Points on a hilly landscape, in no order, each with its height.
A ball rolls from a point to whichever of its 5 nearest points has the largest drop for the distance, and stops where none of them is lower. Distance is the straight distance between rows; heights are no part of it.
<152>: [115 120 143 131  97 145 113 164 146 132 160 199  99]  height 33.5
<380>: [147  99 119 174 161 127 114  93 182  94  91 158 167]  height 23.9
<139>: [136 149 102  83  79 206 142 143 129 169 147 155 133]  height 61.1
<532>: [138 140  78  73 112 171 144 100 103 151 130  72 146]  height 65.0
<369>: [100 130 117 221 165 129 102 141 151  94  86 201 105]  height 36.6
<136>: [148 163  91  78 111 149 154 115  73 174 124  41 149]  height 56.3
<197>: [154 120 109 138 148  80 137  78 139 115 133  44 171]  height 8.7
<25>: [141 100 141 140 128 150 107 149 163 127 134 192 124]  height 24.3
<109>: [157  98 140 121 118 182 115 142 170 144 150 193 140]  height 26.5
<71>: [141 109 125 188 167 124 112 110 172  90  81 178 135]  height 23.1
<354>: [126 161 118  78  93 181 142 146  95 159 157 119 117]  height 64.0
<9>: [121 118 130 105 127 122 126 124 133 115 134 135 132]  height 30.7
<225>: [108 151 143  90 102 134 134 164 107 143 165 139  88]  height 42.6
<403>: [121 131 139 105  90 159 130 147 141 150 161 176 102]  height 15.6
<588>: [127 145 126  90 103 155 141 136 112 138 163 123 123]  height 60.3
<467>: [ 94 133 128 163 139 107 107 163 131  99 118 187  87]  height 25.9
<335>: [130 117 118 167 161 112 103 129 156  83 107 170 122]  height 27.1
<514>: [103 133 126 194 160  89 105 150 137  81 102 143 107]  height 33.0
<212>: [138 116 103 102 124 131 130  95 127 126 137  96 163]  height 66.7
<472>: [135 133 126 200 163  59 120 116 144  84 101 111 136]  height 44.1
<607>: [104 126 136 110 112 137 129 156 134 111 157 170  97]  height 27.0
<509>: [111 167 149  91  84 167 137 168 118 148 171 166  93]  height 45.1
<432>: [128 118 115 102 104 167 129 122 130 134 146 153 129]  height 41.2
<601>: [139 129 158 149 137  47 153  99 120 128 107  33 154]  height 88.7
<494>: [147 103 140 190 196 138 113 108 200 105  89 203 142]  height 23.6
<208>: [112 124 126 131 128 112 117 133 119  96 127 148 111]  height 14.9
<190>: [135 151  98  77 100 181 143 128 108 152 139  98 138]  height 6.5
<591>: [144 131 127 112 136  98 136  92 115 117 133  62 170]  height 15.1
<365>: [155  77 137 161 165 159 107 124 187 119 108 183 146]  height 14.7
<525>: [123 131 151 196 150  39 115 126 107 115 100  84 121]  height 52.0
<527>: [108 130 182 111 122  60 143 121  84 165 101  59 121]  height 54.2
<180>: [135 123  85  92 102 185 150 120 125 147 152 128 137]  height 67.1
<616>: [144 138 109  96 120 126 147  87  87 177 118  32 161]  height 65.2
<430>: [100 122 133 176 136 139  99 185 152 109 112 224  87]  height 33.7
<360>: [111 153 151  94 110 124 149 146  90 153 150  99 102]  height 44.0
<394>: [136 122 127 151 145  95 124 100 143  81 116 123 141]  height 38.3
<159>: [123 140 124 183 162  72 105 132 120  93  97 118 119]  height 38.6
<292>: [143 124 126 144 150  70 122 103 131  96 121  94 138]  height 52.6
<567>: [131 161 116  73 106 168 169 138  59 192 115  45 126]  height 43.9
<423>: [101 146 155  87 126 112 149 124  92 163 140  76 123]  height 41.1
<192>: [140 127 145 118  79 187 121 158 156 180 171 210 117]  height 45.6
<522>: [ 99 128 134 136 137 116 104 160 122 101 125 159  94]  height 22.1
<149>: [128 153 102  81 102 166 154 134  83 167 138  81 131]  height 58.2
<476>: [110 162 169  73 118 124 158 142  56 190 125  65 105]  height 10.5
<334>: [ 99 129 146 120 127 101 126 154 102 114 137 124 101]  height 26.0
<23>: [120 127 144 109 137  89 134 106 101 128 128  79 134]  height 63.3
<542>: [145  96 110 122 137 140 118 106 162 108 122 143 151]  height 29.6
<328>: [131 141 124  84 121 138 146 114  91 151 140  80 138]  height 64.7
<516>: [114 110 133 163 138 129 108 161 156 100 128 201 102]  height 29.7
<217>: [158 124 117 179 161  80 125  89 157  80 102  98 153]  height 51.5
<153>: [147  89 117 120 122 186 127 121 162 132 143 166 161]  height 8.2
<419>: [147 101 129 153 144 141 117 107 176 103 112 163 140]  height 21.6
<168>: [147 121 129 172 150  65 126  84 138  98 124  63 159]  height 71.7
<99>: [140 122 112 106  89 211 133 136 153 185 159 177 142]  height 14.5
<465>: [106 131 160 128 137  59 130 149  92 137 107  96 109]  height 41.5

Where does a ball stop that starts at each point below?
<212> -> <197>
<616> -> <197>
<516> -> <208>
<23> -> <197>
<525> -> <208>
<465> -> <208>
<369> -> <365>
<472> -> <208>
